Points on a hilly landscape, in no order, each with its height.
A ball rolls from a point to the lowest of its 2 nearest points, and stops where none of them is lower. Distance is the straight distance between rows; heights are no part of it.
(444): [158 101  95 148 138  79 157 123 130 107 102 166  81 143 129 152 107 153
 129 165 153 111 120]  h=66.9
(1349): [155 148 135 147 171 151 138 151 122 145 126 107 206 138 126 190 150 119
 149 111 158 168 119]  h=81.9
(1951): [150 142 148 156 143 150 162 109 126 153 124 125 107 155  69 124 145 119
 169  98  98 142 159]  h=36.3
(2257): [153 111 140 112 138 179 122 156  98 173 140 164 139 119 159  95 100 173
  94 129 177 147 122]  h=72.9
(788): [104 139 132 106 107 170 128 153 113 163 107 172 169 129 133 133 129  98
  76 100 115 133 108]  h=24.2
(1742): [153 102 126  88 122 104 133  92 118 104 128 108 106 138 140 155 129 138
 192 140 138  86 115]  h=42.8
(1764): [119 166 124 159 155 122 184 134  81 144 119 157 130 127 175 166  63 130
 149 129 168 152 138]  h=64.0
(1669): [162 161 171  77 134 146 156  89  78  71 104 101  66  93 138 135 156 119
 186  95  97 155  82]  h=75.3
(2165): [115 132 103  97  82  80 155  99 126 192 128 153 122 147 176  50  87 155
 133 201 104  85 124]  h=24.6
(2288): [121  97 105 155 139 127  95 171 129 142 145 166 144 128 137 134  84 119
 146 176 219 127 139]  h=19.9
(2229): [178 138 138 116 103  88  92 124 103 143  81 123  92 102 102 109  87  93
 139  92  93  94 119]  h=53.8
(244): [ 79 139  91 128  72 131 128 130 139 188 112 116  82 118 134  75  80 134
  76 160 100  86 162]  h=83.9
(288): [122 146 109 160  83 174 186 146  87 180  92 164 107 144 103 145 107 106
 136 146 122 141 148]  h=36.7
(332): [105 119  81 131  75 105 119 146 102 213  93 157  63 124 128  96  74 117
  94 168 128 101 125]  h=85.2
(2021): [136 125 108 128 125  74 162 132  50 169  95 173  82 111 151  85  63 146
 133 152 128 136  89]  h=63.7
(353): [ 95 163  93  90  74 122 115 123 158 148 124  94 119 114 122  87 118 134
  83 147 101  67 178]  h=83.3
(2032): [ 73  98  86 118 147 135  68 175 143 106 127 106 158 113  99 146 123 141
  82  76 135 121 132]  h=27.3
(315): [118 135 158 108 126 151 109 110 154 118 205  61 146 103 117 100 160 116
 120 106 114 110 150]  h=34.5
(262): [125  79 117 167 155 153 118 184 146 149 167 118 141 123 105 121 161 125
  78 150 161 123 129]  h=13.6
(975): [125 118 160  97 162 113 119  86 170 153 157  77  80 170 159  65 180 137
 126  81  83 100 116]  h=30.7
(1141): [128  98 148 103 197 137 115 105 137 106 151 117 124 152 149 137 138 146
 151  78 101 137 144]  h=16.4
(1336): [111 150 150  46 136 115 121  72 137 169 139  92 109 168 124 110 156 129
 164  83  91 124 128]  h=20.5
(1406): [107 158 115  77  80  62 137  84 158  89 128  99 115 133 161 101 139 186
 125 152 119 102 131]  h=82.1
(668): [132  98 104 148 107 107 144 135 174 132 134 162 180 168 125 129 152 161
 146 190 148 108 155]  h=73.1
(938): [129  94 123 126 203 112 133 134 147 160 175 107 175 161 135 165 162 144
 147 131 157 133 110]  h=24.1
(3): [121 118 133 138 122  88 143 125 173  91 203 154 193 149 148  93 112 107
 136 168 173 108 126]  h=13.1
(1529): [164 129 125 137  89 136 134 126  92 159  96 162 103  82 172 112  77  74
 133 168 114 113  84]  h=27.9
(1095): [158 114 122 173 177 156 103 201 122 125 149 134 226 100 145 159 158 127
 120 149 158 151  77]  h=9.6
(1196): [ 96 146 172  74 167 165 125 101 119  52 148  71 105 111  96 127 200 123
 159  97 109 186 137]  h=76.9
(2166): [110 155 141 104 168 142  83 116 150 114 130  92 132 131 127 120 168 166
 101  86 113 172 136]  h=43.5
(1738): [141 142 112 181 120 158 156 146 118 147 145 141 139  96 152 186  75  52
 145 191 179 120 142]  h=28.7
(1123): [172 125 163 139 135 112 153  81 151 127 165  97 112 156 147 153 149  88
 174 141 133 114 118]  h=46.7
(1024): [176 122 157 120 125 107 122 147 131  85 146 164 197 128 136 131 146 102
 119 125 158 131  76]  h=15.9
(669): [121 106 120 111 153 181 102 107 149 103  90 105  94 115 109 161 150 146
 133 128 106 139 146]  h=30.9
(804): [145 115 127 109 137  98 141 112 101 142  65 170  80 116 169 130  91 139
  96 116  90 132  81]  h=51.7
(902): [171 123 164 138 154 160 119 160 124 133 168 148 197 116 164 140 158 125
 115 137 171 153  89]  h=12.6
(1166): [101  87  94 161 135 134  81 215 134 109 172 131 215  99 120 148 132 116
 107 175 179 119  98]  h=9.1
(1339): [ 82 111  94 142 109 151 122 158 132 144  90 182 121 146 172 166  92  95
  96 149 149 137 117]  h=7.8
(1705): [118  88  70 148  71 164  95 183 119 118  77 195 130 141 131 113  90 127
 108 140 155 104 131]  h=58.3
(56): [137  71 106 132 117  96 124 119 113  81 113 134  69 109 133 146  73 143
 134 147 155 104 135]  h=68.8
(828): [129 153 139 129 189 153 117 128  91 149  97 121 103 128  81 163 137 150
 146  68 130 197 154]  h=86.0
(946): [142 117 169 111 151 171 105 150 132  94 154 101 166 109  97 124 198 113
 117  85 111 152 112]  h=34.3
(817): [112  97 116 160 184  72 111 150 151  77 183  91 176 156 113 137 181 168
 141 123 135 143 112]  h=50.4
(769): [142 100 114 103 137 111 148 110 144 126 115 131 134 170 119 154 153 128
 157 127 125 101 124]  h=39.7
(2067): [ 77 119 121 160 169 106  80 132 184 129 167  94 153 123 119 125 114 118
  89  83 112 128 164]  h=32.1
(1410): [133 128 140 147 202 166 171 115 116 130 134 116 160 163 131 164 138 133
 199 118 125 138 167]  h=31.4
(1378): [155 146 155 162 150 102  97 137 138  86 176  54 181 125  90 164 173 106
 171 103 146 159 106]  h=80.9
(2285): [196 155 179 112 137 175 128 100 135 125  84 132 114 133 124 117 183 117
 169 106  76 146 118]  h=24.5
(1475): [140  85 105 129 109 109 139 162  68 137 114 193  68 105 158  80  72 142
  93 133 145 121  91]  h=68.5
(1624): [100 108 128 139 149 115 121 140 160 132 181 149 179 135 157 135 105 112
 109 136 135 112 131]  h=16.7
(805): [147 150 151 137 118 102  88 136 183  85 152 145 200 139 144 117 153 109
  95 110 126 123  80]  h=18.4
(822): [104 147 138  61  75  83 170  99 121  74 159  70  93 136 153  44 163 198
 124 103 100  96 126]  h=80.4
(2319): [145 155 134 104  69  86 152 112 160  88 181  77 113 141 144  48 187 164
 119 109 120  98 120]  h=79.7
(2390): [127 112 109 102 103 102  63 150 130 162 107 144 116 119 116  89  80 111
  88  83 136  80 130]  h=57.5
(123): [130 132 139  95  86 167 124  94 114  93 128  99 128  99  96 105 116 101
 163 120  90  99 150]  h=79.3
(1304): [169 130 141 139 135 118 166 122  97 129 160 151 171 160 138 112 114 177
 186 139 156 130 155]  h=14.3
(653): [159 134 142 106 121 148 126  92 138 159  91 129 102 130 122 129 143  94
 149 115  80 114 122]  h=18.7
(716): [116 152 131 101 163 164 140  97  77 148 107 124 100 122 110 122  88 121
 190  91  87 132 151]  h=44.8
(264): [ 83 145 134 128 141 145 103 103 148 132 140 102 150 136 140 146 138 166
 106 124 115 140 159]  h=42.0
(2029): [126  76  60 185 102 176  97 209 115 151 104 190 124 163 190 143 102  88
 161 179 187 119 152]  h=19.1
(2304): [152  94 115 137 118  96 105 133 139 161 133 149  98 136 143  72  88 159
 108 141 141  88 151]  h=75.2
(1071): [125 109  93 125  76 117 126 138 150  96  85 126 107 106 106 101 123 148
 109 140  94  65 149]  h=55.4
(388): [160 128 126 117  79 111 110 121 141 145 101 155 102 111 149 111 109  94
 110 167 115  95  92]  h=20.9
(1105): [141 183 141 148 137 149 131 133  89 155  95 146 167 135 110 144  95 120
 142  90 141 161 139]  h=83.6
(1774): [122 180 146  97 194 158 110 113 126 133  66 129  88 124 118 198 133  96
 125  95 105 174 123]  h=80.1
(483): [157 144 109 106  74  81 102 100 146 140 117  69  84 100 108  51 111 140
 124 125  77  55 144]  h=77.2
(900): [149 137 153 144 174 138 146 100 117 135 162 109 147 174 127 129 130 181
 192 104 139 148 156]  h=24.4
(1522): [113 166 151 119 126 120 115 102 123 159 134 127 104  97 156 106  99 155
  63 110 109 151 133]  h=31.1
(1621): [204 140 150 118 113  73 145 131 104 171 119 146 123 151 107 114 133 142
 153 110 179 129  97]  h=59.5
(528): [141 133 159 136 118 186 140 130 132 118 135 126 131 105 109 133 157  85
 105 107 101 145 130]  h=33.0
(2363): [135  99  84 153  71 142 134 172 103 129 101 206 130 134 143 108  85 107
 154 191 180 105 125]  h=60.5
(624): [146 140 150 128 106 164  79 120 103 136 114  96 104  77  97 155  92  90
 151 112 126 132 156]  h=49.0
(969): [121 105 142 139 147 119  75 117 157 117 174  70 137 120 130 111 119 117
 122 100 125  99 165]  h=33.3
(792): [163 140 126 168 145 157 149 103 138 140  77 140 125 156 148 163 130 157
 170 141 117 133 151]  h=70.4
(602): [ 96 144 130 124 117 162 127 104 126 166 138 136 139 138 166 132  93 151
  99 174 131 139 155]  h=39.2
(1496): [193  98 127 129 147  81 144 145 102 132 134 151 138 144 111 154 118 129
 176 128 212 120 117]  h=62.1
(1889): [128 161 126  82  88 100 132 100 109 160 101 111  99 119  93 110 138 153
 105 115  93 114 125]  h=12.8
(1499): [136 165 173  99 115 102 123  78 160 105 125  91  54 157 146  67 202 111
 143  57  68 139  83]  h=32.9
(236): [167 134 153 131 136 133 137 100 113 124 139  93 101 151 105 111 149 168
 168  99 119 138 147]  h=31.2
(765): [ 94 149 164  58 172 139  90  90 134 130 157  78  99 136 104 104 150 127
 160  73 102 138 163]  h=15.5
(2256): [ 99  72 107  92 197 157 103 146 116  87 153  78 141 118  80 152 173 159
 151  95 115 142 144]  h=24.8
(1877): [146 166 152 158 138 133 127 142 121 148 129 122 189 149  92 137 156 140
 141 101 131 153 138]  h=82.6
(2057): [114 148 138 118 193 144 100 135 100 125 138  89 128 143  62 125 160 168
 158  65 117 184 169]  h=86.8
(1968): [148 143 161 111 106  92 105 109 120 130 172 110 162 123 146 113 107 122
 130 135 180 122 122]  h=46.6
(2186): [128 180 161  90  55  86 156  68 154 112 148  85 107 136 167  95 169 126
 114 145 117 127  85]  h=41.4
(664): [131 115 129 152 151  67 156 127 153 115 198 172 147 148 142 103  93 131
 157 200 192 118 137]  h=7.7
(1134): [101 146 113 163 111 105 106 142 168  95 144 118 136 114 114  76 123 170
  60  92 104 122 153]  h=18.9
(849): [128 122 147 146 209 170 151 149 114  95 142  87 131 107  71 186 189  88
 173 115 106 169 132]  h=31.9
(1133): [ 99 146 131  98 127 111 111 118 168 121  86 149 155 157 139 109 141 134
  86  76  77 110 127]  h=24.3
(235): [109 107 115 112 102 140 110 144 171 172 159 154 117 117 168 104 116 118
  79 192 169  89 148]  h=27.8
(1504): [107 130 109 150  74 137 102 146 152 154 105 169 113 116 150 136 104  92
  71 161 138 125 114]  h=14.5
(2457): [129 151 162 129 164 129 184  96 131  98 142 116 131 159 149 164 165 149
 152 117 127 176 107]  h=21.6
(594): [158 157 151 122 175 176 174  92  81 143 110 129 116 134 128 138 122 128
 220  98 105 144 167]  h=38.9
(953): [114  82 124 117 191 119 110 140 145  92 129 140 157 144 134 138 161 166
 104  72 109 138 112]  h=20.6
(2043): [134 122 122 102 108 114 153 133 137 168 121 122 127 139 110 159 160 128
  75 141 156 137 107]  h=26.3
(1173): [116 116 130 194 128 132 173 137 141  93 136 159 143 127 139 165 135 136
 104 174 139 154 131]  h=8.9
(2138): [170 144 185  95 176 167  91 118 136  83 131 104 124 108 123 142 188  79
 148  65 107 161 110]  h=35.6
(1462): [129 149 166 139 158 189 124 150 134 145 146  99 135  91  70 165 175  49
 118 114 112 168 126]  h=31.5
(416): [116 155 106 129  67 109 140 118  87 153 109 115  96 119  76 111  98 168
 113 130 124 133 156]  h=22.3
(57): [155  88 120 106 163 153  98 167 140 160 134 102 135 130  75 166 197 130
 101 107 152 130 112]  h=28.4
(2241): [ 94 153  82  96  89  59 134 125 117 187 115 174 118 153 139  59  61 153
 141 181 149  90 129]  h=33.5
(936): [143 164 144 148 120  97 176  95  78 122 114 133  95 102 138 119  70 147
 165 134  98 148 122]  h=63.2
(1375): [ 62  84  72 164 135 128 118 215 126 111 139 178 160 142 142 145 114 126
  73 149 179 148 117]  h=5.6
(1681): [150 120 170 134 167 165 170 125 113 104 153  99  90 121  65 132 180  93
 161  96 110 158 152]  h=34.0
(192): [111 156 123  88  92  79 129 105 132 108 145  56  96 113  99  66 129 157
 132  98  93  95 170]  h=78.1
(426): [182 119 125 151  84 109 160 119 117 173  92 161  97 147 103 110 118 119
 154 181 123  84 124]  h=49.9
(1078): [168 113 127 129 115 142 137 155  68 166 115 183 126 116 148  99  93 147
 130 125 160 122 104]  h=71.3
(133): [ 84 119  84 137  91 159 120 151 119 112  75 158  86 109 122 101  97 129
  73  94  72 117 144]  h=26.5
(1963): [117 101 110  89  98 143 169 126 106 134  99 161 164 169 119 165 128 107
 149 146 145 100 116]  h=36.0
(703): [169 131 120 132 106 133  75 128 103 145  71 111  99 102  93 144  99 123
 132 107 130 109 147]  h=51.0
(249): [ 73 111 115 130 169 132 124 144 123 116 126 126 165 124 115 200 111  85
 128 117 143 138 120]  h=13.5
(717): [ 88 132 122 135 200 194 106 158 113 170 132 113 145 111 141 193 127 132
 103 127 158 172 142]  h=45.4
(1260): [127 147 147  99  82  89 146  78 168 141 181  80  77 106 160  84 148 131
 105 160 113  94 122]  h=44.1
(2159): [117 150 114 186 124 202 154 178  78 167  95 164 122 138 100 153 110  90
 147  93 120 154 149]  h=41.5
(747): [ 99  99 100 120 196 157  77 156 189 151 132  81 169 129  92 166 222 126
 109 130 101 118 137]  h=25.1
(1958): [129 148 121 152  77  79 135 126 135 140 130 140 120 131  88 113  99 155
  91 156 152 133 140]  h=29.0
(2203): [139 124 114 172 152  91 151 161 138 124 156 165 167 136 143 146 103  95
 130 175 201 133 126]  h=15.0
(1059): [105 109 119 101  98 155  97 116 125  87 138 106 174 111 113 122  97 126
 151 124 124  84 152]  h=79.8
(689): [119 186 186  88 164 191 107  94 124  90  95 106  76  96  95 130 169  82
 167 117  77 189 156]  h=77.8
(1713): [103  88  59 125  68 149  86 170 152 124  78 147 119 122 128 100 125 137
  88 139 124  76 143]  h=56.8
(2200): [123 141 138 204 133 112 144 119 159  92 154 126 148 133 130 127 132 154
 101 156 126 163 160]  h=13.3
(573): [ 88 102 109  98 182 153  78 122 176 113  88 105  84 130  99 159 164 124
 106 110  95 118 169]  h=29.1
(575): [142  87 108  75 111  83 145 108 164 130 124 137  97 158 171  83 153 161
  99 135  92  48 118]  h=45.7
(1515): [155 107 116 135 128  90 163 141 145 160 145 164 110 145 145 154 111  83
 135 208 194 113 104]  h=21.8
(1149): [112 124  98 137 112 149  85 157 174 152 128  96 174 138  74 123 172 140
 105 114 117 110 160]  h=22.4
(2333): [135  85 113  84 130  95 126 115 159 121 122 143 139 178 149 121 138 176
 122 149 132  86 118]  h=42.7
(2184): [133 140 158 157 141 127 188 118 122  73 146 137 131 116 135 177 136 121
 120 130 127 174 114]  h=14.6
(692): [ 94 137 123 103 115 183 149 139  90 136  64 188 131 130 123 142 121  82
 112 104  86 139 115]  h=19.2
(1230): [111 106 107 158 112 128 109 163 147 127 146 129 206 152  66 123 149 109
 125 110 118 103 142]  h=20.7
(1032): [113 115  92 161  94 118 123 166 184 140 139 191 171 157 138  87 135 158
 103 208 159 103 165]  h=73.8
(629): [134 191 159 128 101 106 166  87  94  97 101 135 118 118 140 140 106 141
 132 110  93 163 103]  h=66.8
(673): [104 106 128 150 180  96 130 130 171 146 194 107 196 168 145 160 136 111
 150 170 146 114 117]  h=20.2
(2206): [166 135 158  82 102 112 160  85 111 114 127 132 101 101 176 130 119 134
 122 157 132 129  71]  h=51.1
(1139): [112 137 137 118 151 129  93 136 129  88 149  66 178 108  96 192 158  99
 155 107 140 149 115]  h=80.6
(2259): [148  95 135 141 159 121 112 126 149 155 170 139 120 130 153  96 122 187
  82 147 166 114 155]  h=74.2
(2398): [202 153 171 137  73  62 139 101 121 121 178 102  87 130 130  70 152 146
 153 145 175 133  98]  h=53.1
(922): [106 128 171 137 153 106 146 103 167 128 166 113 116 183 158  99 174 145
 130  91  98 133 126]  h=34.6
(2464): [126 140 134  66 122  73 138  88 155 182 156  88  93 158 139  74 146 124
 121  96  87  90 122]  h=26.4
(320): [ 96 109 105 155 158 176  84 168 175 125 140 102 188 123  97 142 191 164
 113 139 104 127 138]  h=23.9
(1140): [ 74 145 123 119 161 179  94 140 146 170 114 111 140 144 127 160 118 148
  88 107 127 170 157]  h=43.6
(1801): [132 127 114 120 143 110 142 103  44 159 105 139  86 102 141 111  53 142
 156 114 111 138 104]  h=58.0
(1474): [161 127 174  95 106 126 135 103 105 101 170 116 123 119 155 108 129 115
 142 109 134 129  98]  h=48.6
(40): [167 171 125 161 152 140 171 126  61 125  77 157 117  93 179 165  64 109
 175 111 154 138 124]  h=68.4
(2344): [134 150 139 114 110 136  92 110 123 170 138 123 166 116 156 161  80  93
 139 148 187 119 120]  h=44.3
(641): [162  99 120 138 152  94 171 129  80 114  98 155 108 137 124 162 106 149
 154 123 164 128 120]  h=64.4
(1886): [154 108 132 115 106  84  79 126 139 119 106 117  93 100 109  87 106 122
  84  82 106  83 121]  h=56.1
(1422): [169 153 183 113 128 132 127 104 150  86 112 115  90 152 119  92 203  97
 155  78  66 157  85]  h=28.9
(41): [107 119 124 126 134 165 196 132 109 120 118 149 198 157 131 167 140 137
 158 148 128 127 126]  h=39.4
(1899): [ 87 170 132 108  92 146 105 102 129 152 127 129 147 108 160 164  86 117
  96 155 157 145 129]  h=41.9
(470): [117 116 130  80 124 180 127 116 142 115  71 154 115 123 103 152 148  79
 139 104  65 112 124]  h=13.7
(1413): [124 151 144  81  73 128 141  85  99  95 146  63 102  89  98  67 138 130
 165  96  74  95 136]  h=78.7
(1524): [118 130 108 141  89 138 183 146 111 160 105 166 130 144 114 162 141 118
  90 167 157 143 118]  h=30.8
(674): [120  85 105 161 184 145  64 172 148 104 123 108 126 104 114 150 145 156
  86 103 134 142 151]  h=28.8
(1294): [208 125 150 142  77  58 129 112 130 136 132 138 107 127 113  87 121 130
 140 143 148 103  94]  h=56.4
(1561): [142  86 103 162 216 143 125 165 153 143 149  97 158 136 119 201 168 129
 163 137 145 127 120]  h=27.4
(447): [111 107 136 143 148  73 137 125 148  78 173  97 126 138 131 147 149 168
 110 115 144 147 126]  h=49.2
(160): [146 140 136 114  80  90 176  93 120 150 127 162 107 131 155  62 112 149
 140 177 106 116 105]  h=12.7
(1870): [116 156 159 124 156  93 170  76 136 103 173  93 100 184 154 122 181 152
 172 101 128 172 102]  h=29.8
(419): [141 126 110 168 144 128 121 131 151 142 111 145 169 165 130 156 118 162
 143 168 152 132 154]  h=72.2
(1610): [ 60  99  93 173 165 137 130 190 124 136 143 159 172 145 145 173 100  94
 110 129 151 142 119]  h=9.5
(173): [ 85 111 123 136 136 115 155 109 138 107 132 132 121 135 117 162 108  73
 119 115 100 114 130]  h=17.6
(45): [112 161 135 118 140 166  98 145  80 147  81 147 115 124 105 163  93 126
 127  75 126 167 132]  h=84.8
(316): [176 158 156 123 124 127 177  82 101 150  97 113  78 101 169 169 112 133
 147 176 134 139 106]  h=55.3
(1744): [120 101 124 184 169 145  55 158 149 148 141 126 146 125 135 127  92 117
  93 100 129 129 149]  h=30.6
(2219): [130 136 135 161 167 161 148 160 134 141 144  94 159 100  78 205 172  57
 143 133 141 151 119]  h=30.0
(1990): [133 118 130 177 152 141 103 197 115 123 185 101 200  83 116 169 130 105
 119 175 181 155  96]  h=7.1
(1107): [143 145 151 178 124 146 129 126 150 125 154 123 165 113 146 174 107  65
 142 156 138 123 142]  h=24.9
(2453): [138 168 133 123  63  75 139 114 138 100 152 101 106 117 115  52 136 165
  89 120 105 102 139]  h=79.0
(2338): [157 145 154 105 120  92 100  89 124 109 132 104  89 126 158  68 130 169
 121  83 101 130 101]  h=47.8
(1928): [ 58  83  97 126 177 151  89 167 125  96 146  96 189 119  80 152 132 137
 137  95 112 131 142]  h=26.1
(2369): [118 146 146 126 145  95 161 114  84 130 141 171 145 125 167 114  56 154
 131 133 161 147 113]  h=59.8
(489): [117 139 145 194 139 127 101 139 166  96 167  91 148 120 123 104 161 170
  74 113 110 154 147]  h=16.5
(421): [167 126 135  96 119  81 124 102  93 138  93 133  68 103 149  86 109 166
 112 102 103 119  82]  h=46.2
(368): [118 138 132  88 120 107 129 107 105 164 129 107 117 127 105 151 112 137
 115 106 155 124 127]  h=21.0
(1858): [108 117  79 190  98 148 130 200 136 108 132 201 165 135 151 156 110  68
 120 205 199 155 110]  h=21.1
(1188): [136 155 180  74 150 165 138  87 103  53 126  88  57 105 113 113 205 133
 179  85 103 172 109]  h=76.4
(2223): [107 159 148 147 134 135 151  82 130 136 140 126 102 114 167 127  85 168
 104 151 118 163 152]  h=35.4
(855): [115 103  82 138  64 125 144 125 118 140  97 148 100 136 100 104 114 134
 142 182 113  70 143]  h=53.4
(138): [117 183 166  82 211 163 127 106  97 131  78 115  57 111  95 171 160  89
 158  91  99 201 150]  h=78.9
(2443): [128 137 112 103 148 152 156 121  41 177  70 152  89 120 118 127  71 116
 173  83 107 135 118]  h=51.5
(973): [ 93 122 103 132 122 195 146 139 112 116  95 140 152 135 110 177 135 125
 138 136 118 150 144]  h=42.1
(932): [163 137 127 150  85 156 145 131 114  79 102 177 171 111 145 146 109 158
 150 178 153 134 135]  h=64.3
(361): [150 135 140 162 131 187 111 137  85 138 125 114 114  84 147 139  67 118
 138 129 150 143 157]  h=46.8
(2168): [106  95 126 134 140  90 156  96 173  82 178 104 108 142 169 143 123 155
 127 173 136 120 156]  h=47.3
(1189): [120 159 153  69 142 138 188  95  62 107  88 126  76  88 127 132 118 110
 154 110  75 157  91]  h=73.3
(500): [126 143  88  93  87  83 127 132 112 165  89 162 121 144 144  75 101 202
 113 163 162 112 131]  h=41.8
(1364): [102  95 103 141 106 125 115 162 173 137 169 157 143 110 148 138 113  74
  91 212 175 107 138]  h=25.9
(2258): [136 151 152  97 126 107  98 114 165  86 125 121 181 146 141 109 176 123
 110  65  96 122 100]  h=20.8
(1152): [206 137 182 153 104 100 151 105 131 144 189  80 104 137 130 101 145  97
 181 125 146 122 110]  h=49.7
(2374): [ 77 121 114 123 103 175 141 148  81 122  88 177 108 111 130  98  81 112
 106  79  77 136 112]  h=25.2
(595): [177 144 151 107 115 172 126 113  90 177  72 135 102  93 146 131 103  70
 145 127 100 104  97]  h=25.6
(1575): [135 156 150 105 127 109  85  98 160  99 151  73 104 152 146  94 178 167
  96  82 116 139 119]  h=45.2
(1680): [ 95 143  74 166  80 100 129 147 107 179  98 171  72 133 143 117  58 122
 121 183 163 139 137]  h=87.0
(720): [105 146 123  47 106 111 138  84 132  84 133  84 107 132 167  95 160 205
 116 113 103 126 122]  h=81.2
(65): [ 92 139  82 204  96 182 134 185  92 150 100 181 135 142 143 155  85  82
 149 123 139 156 163]  h=44.6
(956): [113 107 165  65 173 170 114 101 113 107 166  97 106 127 143 100 133 132
 152  74  95 121 145]  h=12.2
(1083): [120 121 155 135 121  86 139  94 178 117 196  91  91 118 157 128 137 112
 100 152 118 117 134]  h=45.6
(2365): [136  83  85 186 139 153 113 187 147 114 102 184 154 140 161 174 124  79
 122 170 172 133 104]  h=18.0
(2424): [166 145 115 153 106 144 178 117  95 178  76 133  84 133 101 129 117 132
 175 152  92 125 141]  h=44.0
(570): [136 121  97 140  74 117 138 142 106  92 124 180 147 116 118 118  93 136
 144 186 193 120 124]  h=62.5
(1055): [107 161 148  97 106 152 136 121 123 166 144 139 142 121 137  88 134 143
  83  91 107 137 129]  h=27.6
(324): [131 124  99 173 112 128 105 171 114 140 124 164 130 124 168 156  54  65
 147 186 214 120 140]  h=25.0
(394): [148 104 120 108 110  94  98 104 142 140 148  91 106 129 135  67  92 151
 145 131 104  58 148]  h=76.3
(128): [205 130 136 146 121 122 142 100 133 112  70 151 115 146 151 130 152 180
 153 144 117 135 110]  h=68.1
(2402): [132 124 118 123  88  48 198 105 104 129 112 180 115 137 120  92 112 130
 138 158 104 105  87]  h=25.3
(5): [ 58  83 100 153 148 135 127 176 146  78 141 151 179 106 144 148 132 149
  63 133 130 134 125]  h=8.8
(442): [125  77 111  90 173 142  96 157 166 130 147  94 132 143  92 129 217 124
 103  90 114 110 119]  h=26.7
(484): [138 186 156  87  70  85 134  84 164 140 128  76  81 159 156  72 207 119
 115 108  91 126  72]  h=37.7
(1180): [147 107 132 130 130  97 160 122 119 112 185 157 155 161 151  66 128 194
 156 155 167 103 143]  h=22.1
(901): [135 125 140 145 156  91 134 119 111 118 105 178  95 118 180 120  50 136
 115 110 116 139 107]  h=56.0
(579): [126 127 113 166 123 176 136 141 104 111 100 130 116 109 120 172  96 121
 150 138 143 147 160]  h=44.2
(401): [106  91 101 144  99 118 119 162 181  93 120 165 178 144 116 115 139 114
 105 131 105  83 136]  h=18.8
(1769): [133  96  99 149 128 102  91 188 172 120 154 137 188 118 107 133 165 127
  83 146 180 116 101]  h=11.1
(245): [165 139 144 150 139 104 202  72 129 145 134 123  93 132 149 165 130 117
 154 161 120 133 126]  h=50.8
(1412): [126 129 141  78 112 130  97 111 120  88 123  88 170 120 105 164 146 124
 157 107 140 111 115]  h=80.2
(2382): [104 133 148 135 121 169 111 129 142 149 184  73 179 111  92 133 137 100
 149 146 131 120 164]  h=35.5
(1248): [147 161 134 131 171 151 111 128 120 146  84 129 153 123 133 203 138  83
 115 106 138 170 111]  h=81.1
(1131): [ 99 141 125 139 112 139 105 131 113  98 109 142 107 109  97  98 106 165
  88  73  93 130 159]  h=22.2
(179): [113 138 133 158 151 165 130 101 162 114 110 101 119 129 100 188 165 112
 138 156  94 157 153]  h=30.4
(589): [157 116 138 130 125  58 145 121  96 127 132 146  83 123 127  87  96 183
  98 105 133 132 118]  h=40.5
(1068): [107  91 114 106 193 130 102 166 128  72 105 109 143 130  79 159 191 174
 119  90 125 158 113]  h=23.0
(2440): [ 98 128 129 116 171 152 110 157 103 143 142 113 164 128  61 129 140 152
 107  58 147 161 155]  h=87.3
(1901): [105  85  89 158 107 182 104 181 134 145 111 191 153 139 184 154  96  78
 128 178 158 102 120]  h=14.4
(2157): [ 98  93 100 125 112 172 127 142 154  94  92 150 147 127  97 128 141 101
 110 109  64  93 144]  h=16.6
(1988): [129 132 137 161 117  87 152 119 162 119 140 141 143 133 118 167 113  63
 129 144 136 119 120]  h=21.5
(927): [145 148 136 175 164 161 154 113 148 115 139  94 132 105 122 195 143  71
 158 144 128 149 147]  h=27.7
(1888): [124 123 131 117 117  43 161  94 118 127 139 133 105 156 125 102 115 156
 142 112 122 118 113]  h=34.7
(163): [101 161 113  78  85  69 116 111 177 146 139 103 130 136 133  99 137 157
  94 146 126  86 155]  h=82.8
(547): [ 69 108  85 169 101 130 134 184 171 132 164 202 152 145 137 117 106  71
  93 227 194 132 125]  h=24.0
(32): [169 139 120 148  74 107 143  98 137  94  89 162 138 134 147 133 128 163
 150 180 134 121 116]  h=66.0
(1092): [125  77 107 177 197 171  90 189 158 143 131 114 174 129 109 164 165 119
 137 136 116 143 129]  h=25.4
(2378): [135  94 130 140 136 181 105 162 132 151 157 149 156 106 159  88 125 180
  77 144 156 119 152]  h=73.6
(876): [141 101 114 201 135 144 120 213 138 165 149 153 148 127 116 152 146 118
  77 158 172 165 118]  h=15.8
(432): [110 161 104 151  85 115 129 133  86 181  99 143  98 112 128 125  35 104
 153 157 144 128 142]  h=88.9
(1314): [131 158 141  83  78  98 174  81  66 115  84 126 103  99 138 107 123 140
 147 139  73 144  71]  h=70.3
(24): [100 123 109  92 140 137  86 109 184 125  93 112 106 130 124 106 157 146
 104  93  60  96 158]  h=27.1
(1198): [103 173 188  89 127 179 121  98 117  78 143  89 123 100 101 122 161 104
 160  83  89 165 153]  h=77.3

For each start below, name the point where the ball stops.
(1248) => (900)
(2206) => (692)
(447) => (470)
(315) => (956)
(394) => (900)
(1680) => (192)
(2382) => (956)
(432) => (192)

Call two points neighbours if one is among the 2 nearest of the other. Go from one point of each pair to the other, from neighbour to neighbour, staying as low as possible. Name the highest point that can't be avoided.
(470) and (664) => (1561)
(1304) and (2203) => (1180)
(692) and (1173) => (133)
